Each row is a point on a tangle of strands that fork, close into loops and nearly touch. The rows are in no order.
Points whose rows are less than 51.1 apart are linked; no others are. Some points are linked to none.
<453>: [  0   4 -35 -27  -6  11  -6   1 -20 -15 -13 -20   7   5  15   6  18  -3
  -2  -3  -8  -2   1  -2  -7  -1  12   6   0]
<639>: [ -5  12   4  15  -5 -14  -5  10  16  -9 -16  -8   6  -2 -16 -14 -10  -1
  -7 -20  14   8  -1 -10 -10   0   7 -10   3]
<666>: [ 13  -1   8  -5   2  -3   4  14   5  24   8  10 -10  -3  12   2 -11   9
 -11   6  13   9 -15  -9  -3   6   0   7   4]
<629>: [  9 -12   4   5  -1 -11   0  -4 -10  -5  -1   1   9  -5  -5  21 -11  12
   2  15  -2  -1  -7   7 -17   0  -9   8   5]
<195>: [  1   7   4  -2   7   3   3  -7  15 -15  -1  -1  -6  17 -27  -6  -9 -20
   0  -3   5   7  -6 -24 -11  -7   4  -3  -5]
<429>: [  4 -13   0   5 -15   0   8  -5 -19   4  10  -7  -7   2  -3   1   4   5
 -15   3  -7  21  -4   1  -3  -5 -19   4  -6]
<759>: [ -9   2 -16  -9   2   1 -18 -13   4  -3  -6  -1  -4  -1 -19  10   5   1
 -14  -4  -7   1  -5  -4 -22  -4   7  10   9]
<408>: [ -2   9   6  24  -1  -4  -7  26  11  -3   1  -5  -9   6  -3 -10  -7  -2
  -4 -16   9   6  12  -2  12   8   0  -5  -3]
<426>: [-19   4  -1  10 -10  -5   2   1 -11 -26 -15   0  -4   1  -4   6  30  -5
 -13  -4 -28 -19   2  -3 -10   1   8  14  -7]
<211>: [-12  -1 -10 -35  13   6  -4  -8 -11   3  -1   3  11   8  23  16   2   9
  -3  14  -2 -13 -12   1  -2   5  12   9  16]
<694>: [ -1   2   0   8   2  -2 -16  -2  -5   0  15  -2  23  -8 -12 -12 -17   3
  -3  -4  10   3  12   5  -4  11  -4 -22  -2]
<292>: [ -8  -2  26  -5   6  16   9   4  17   5   7  -3  11   8 -22  -9  -3 -19
   1  -4  -1  -5   1  -9   0   2   9  -8  20]
<733>: [-15   3 -24 -19   6  -3 -26  -9   8  -6  12   2 -12   4   3   1  11   1
 -13 -14  -8   0   9   2  -7  -7  16  17   4]
<261>: [  1  -2   8 -15  15   6   7 -11  17   5  12   8  -2   4  -4 -17 -11 -15
  35   1  26  -2   2  -6   5  -6   2 -13  18]
<205>: [ -3   7  13  -3   6   5   0  -5  25   0  12   4  -1  18 -18  -8  -4 -22
  11  -3  15   4   5  -7   9  -5  16  -8   5]
<413>: [-10   5  -3  12  -4  -2 -12  13  -1 -10   7  11 -13 -12  19   9  11   7
 -24  -4 -10 -12  12   8  -4  10   8   6  -8]
<619>: [ -3  11 -12  -9   7   5   9  13  -1  -4  -7  -7  19  10   2   5 -10  -1
   5  -7 -16   4 -12 -16 -15   9   6  -8   8]
<169>: [ 13  13  12  24 -12  -5  10  -2  -9  -2  -6 -14   2  -3  -4   6   5  -5
   8   2  13  14   3   2   4   1  -7  -1 -18]
<158>: [-17 -11   4 -12   6  -2   5  -3 -14  10 -18 -11   2  22 -10  -8 -11   7
  -9  -5   5 -11  -8  -7 -20 -11  -8  -6  27]
<531>: [ 14  -8  24  12 -10 -10   5   3   5   2 -15  -1  -1  -2 -24  -4  -1   0
   2  -5  24  11  -5  -1 -15 -17 -11   2   2]
<499>: [  2  12 -11   0   0  10  -2  29  -6  -8  -3 -16   8  -5  10   9   7   0
  -2   1 -25   7  -5  -5 -10  -2   4  -7   9]
<479>: [  8   2  15  16  -9  -4   5 -21   0  -5  -5  10   2  -9   5  11 -15   1
   5  27  -8   7 -13  12  -7   0 -21   2   1]
<679>: [ 21  -4  -9  -3  -9   7   6  10 -21   4  12 -10  18 -12   8  10 -22   7
 -10   5  13   3  -2  -8  -8  -1   1 -14  -8]
<196>: [-16   4 -10   4 -13   2  -7 -14 -11 -19  -3  -5  -1   5 -18  -1  16  -5
 -16   1 -25   3   1   0 -16  -6  -2   7   0]
<4>: [ -8  10 -21 -29   5  11 -12   0  -5  -2  -2 -12   8  11  14   6  -8   1
   0  -5  -6  -2  -5  -4  -6   4   9   8  16]
<49>: [-18   1 -13  -7   9  -2  -4   7  20  -8   8   9  -4   7  11  -8   9  -9
  -4  -4 -24  19   1  -6   1   1  10  -7   1]
<77>: [ -4   5 -31 -19   7  -9 -23   8   0  -8   8 -12 -13  -4  22 -12  25  -9
 -10 -16  -2  -8   8  -2  -3 -11  17  14  -9]
<533>: [  7   8  -7  -2  12  -3   2 -10  13   6   0   8   8 -12  -6 -23 -10 -12
  31  -9  16  -3   7  -3  14   9   5 -11  -2]
<83>: [  0   6  -6 -25  11   1   3 -16   4  11  10  15  12 -11  13   5   4   5
   9   1   3 -11  -3   5   8  11   6   8  12]
<732>: [ -2   5 -34  -2  -8   4  -6  18  -9 -14  10 -18  -4 -10  24  -9  31 -11
  -9  -8 -14 -16  -6  -3  -3 -14  15   8 -14]
<247>: [ -2 -10  -6  -7  -3   6  10   9  -7   2   5  24 -12   3  30   4   8   7
  -3   6 -11   9  23  13  21 -11  -9 -10 -26]
<127>: [ 17 -23  21   2   0   0   8   5  -6   7  -2   1   5  -7   4   4  -5  -1
  18  -6   9 -14   1  10  12   3 -12   3  10]
<738>: [ 13   3  11   0   2   2  16 -12  -1  -4   9  10   9 -17  -7   7   6  -6
  13  22  19   7  -8   3   1   5  -3   3  -6]
<541>: [-10  -1  10  -6   0   8   4 -16 -12  13  -3  -1  13   7 -12  -5 -12   1
  -3   5   1 -12  -9   0   0   4  -8  -7  25]
<271>: [ -9 -13  13   3   4   4  -3 -25  -4   2  -7  -6   4   9  -9   3 -11   2
   3  -1 -15  -5  -2   0   6  -5 -12   3   6]
<450>: [ 22 -15  27   9 -11  -6  13 -10  -2   6 -11  -4   2  -7 -13  -7  -4  -1
  22  -3  19  -2   2  14  -1 -15 -11  -1   9]
<516>: [  1 -14  14  12  -3 -16  18   3   6   3  -7   5  -4 -12 -25   4  16   7
  -5   5   3  20 -11   2 -19 -13  -8  10  -1]
<427>: [  0   3  12  19   3  -2  -5   2  17  -5  10  10   6 -20  -4  -6 -11   3
  14  -1   1 -15   6  15  16  15   8  -5   5]
<774>: [-13   7  -9  -9  -2   0   2   5 -12  -6  13  18 -10  14  17   1  24   1
  -9   7  -3   8  25  -2   8  -4  -5  -7 -27]
<605>: [  4 -16 -17  -8  -1  -4 -11   7 -19  -7  -9 -23   1  11   6   0 -13   9
   5  -8  -6  -2  -2  -6 -17 -13  -4   3   3]
<635>: [ -5  -7  -2   0   6  -7   2   2  17  -4  -2  -1 -27   4 -15 -10  10 -19
   7  -2  -2  11  -9 -13 -10 -13   1   4  -4]
<651>: [ 15   8   8  -1  -4   8   6   8   8   7  -7  24 -12   6  26  12   7   4
   6  18  -1   8  10  15  27 -16 -10  -5 -26]
<82>: [ -4   1   0  -3   2   9   0   5  13  17  -5   8 -15  10   9  -1   4   2
  -7  -7 -12   0  -1  -7  16   8  -5   8  -8]
<591>: [  4  -7  -4  -9   4   0   5   5 -20  10 -14 -12  -2  21   4   3 -14   9
  -7  -7  11  -2 -13 -13 -12 -10 -20   3   4]
<477>: [ 11  18   4  10  -4  14   4 -15  -2  -7  -6   1  -5  11  10   9  -7  -3
  34  20  -6  -2   9  21  34  -9 -13   3 -21]
<234>: [ -7  -2   8   1  -1   9  -1 -14   8  12  -1  10  -7  17   2  -2  -5  -5
  13  -2 -19   5   6   5  28   4  -5  -2  -1]
<148>: [  9  14  11  20  -9  -5   1  -7   0  -5 -10   0  10 -15 -25  -2  -2  -1
   4  -8  14   7   0  -3  -4  -3  -2  -6   0]
<630>: [ -5  -5   8  10  -9   0  -6   3   3  13 -13  -7  -7  -4  -3   7  12   7
 -16 -17 -14   0   0  -1   4   4  -1  10   1]
<175>: [ 13   4   3  12  -6   2  -6  13  -8  -1  19  -5  23 -16  10   2 -31   2
  -3   6  17   0   7  -1   8  10  -7 -21 -11]
<225>: [ 16  12   7   3  -7  12   6 -10   1  12   2  13 -16  -4  14   9 -13   0
  13  16   2 -11   4  15  34  -9  -9  -1 -28]
<24>: [  9   1  26   4  -5   8  12  -7   6  -2   4   8   5 -14  -7   8  12  -6
  20  17   1  -4  -7  11   6  18   9   9  10]
<557>: [-15  15  -8   0   5  -5 -11 -13   5  -9   2   2  21  -2 -10 -16 -12  -3
   4  -7   1  -8   9  -9  -4  23   4 -19  -2]
<217>: [ -2   0  15  21  -5  14   2  -3   2   0  16   9   6 -10 -14  -4  13  -3
   1  10   3 -10   7  24  14  16  13  -6   2]
<134>: [  0  -3 -10 -12  10  -2  -6   1   2  -9  24   7  -8   7  -2  -2  18   5
 -11   3   6  15  19   7  11   2   3   2 -18]
<324>: [ 16 -12   2  -3   0  -9   9 -13  -5   0  12   2  13 -23  -5  11  -5  10
   6  26  13   4 -11   6 -16   6  -1  -7  13]
<3>: [ 17  -4  -3  -7   3   4  10  18  -6  14   3   2   4   0  18   8 -24   9
  -3  15  27   5  -9 -14  -4  -3 -13  -2  -8]
<215>: [-12  -6  21 -10  11   0   8 -14   7  21 -16  10   8  -4 -13 -10 -15   1
  -7   2  22  -5 -16  -4 -10   1  -2 -12  35]
<325>: [  7   1 -13   4   1  -3   7  12  -7 -10 -12  -1  -9  -4  14   5  14  -3
  -1  -8 -11   3  -6  -7   1   2  -7   3 -27]
<198>: [-20   8 -15  19 -10  -6 -11   1   6 -16  -4   8  -8  -3   7  -5  20   5
 -27  -4 -25 -26  16   4  -6  14  18  10 -11]
<236>: [  1   2   7  -4   7  -1 -12  -1   1   3  20   6  14 -16   2   7   0   9
   2 -10  -3 -17   8   8   7  18  13   2   5]
<216>: [-10 -15  -9  -4 -10 -10  -8  -9  -3  20 -18 -11  -3  -4   1   6  -6  14
 -13 -14 -11   2 -10   5 -10   7  -9   8   7]
<469>: [ -4 -11  10   1   5 -11  15  -4   1   8  -9  -3 -24   5 -16  -5  17   6
  -6  -1   6  10 -11  -9 -11 -14  -4  16  13]
<768>: [-11   1 -29  -6  -1  -1  -1   1  -7  -5 -17 -16   0  12   1  -3  19  -2
  -9 -18 -13  -9   9  -9   0   1   6   7  -4]
<157>: [ -7   2 -24   4   7 -10  -4   8  11 -18  10   0 -20  -3  -4 -10  16 -12
  -4  -1 -11  13   0 -12 -16  -4  11   3  -9]
<669>: [  1  -6  -7   4  -2  -2 -10  28 -17 -10  11 -18   1   8  -1  -3  -5   3
  -3  -1 -13  -1   1  -4  -8  -5   2  -5   6]
<729>: [ -3  -9  16   1   2  -8  10  -5   9  21 -10   1  -1  -4  10  -3 -10  14
 -13   2  15   2 -22   4  -1   5   1   0  19]
<554>: [  8  -1   7  24   0   1  -8  22  13   1   4  -7  -9  18   0 -11  -7   3
  15  -1   6   7  12  19  23  -3   5   0 -13]
<621>: [ 15   0   5  -2   7   0   2  -7  -6  12  -1   7   1  -3  12  10 -21   5
  13   6   8 -15   6   4  23   2  -8   3  -5]

A piece is all that can be reached along the links. How many separate loops has the piece of each point below (a circle has one, a figure eight two, a Y none), and how many tips (points with one link)?
<413> -> loops 0, tips 2
<234> -> loops 0, tips 4
<247> -> loops 0, tips 7

Name the points in between on the shortest way along the links from the first point to the second, in order.
<292>, <134> -> <205> <195> <635> <469> <516> <531> <450> <127> <621> <225> <651> <247> <774>
<499>, <216> -> <669> <605> <591> <158> <541> <271> <234> <82> <630>
<3>, <738> -> <666> <729> <215> <541> <158> <591> <605> <669> <499> <619> <4> <211> <83> <236> <427> <217> <24>
<554>, <49> -> <408> <639> <148> <531> <516> <469> <635> <157>
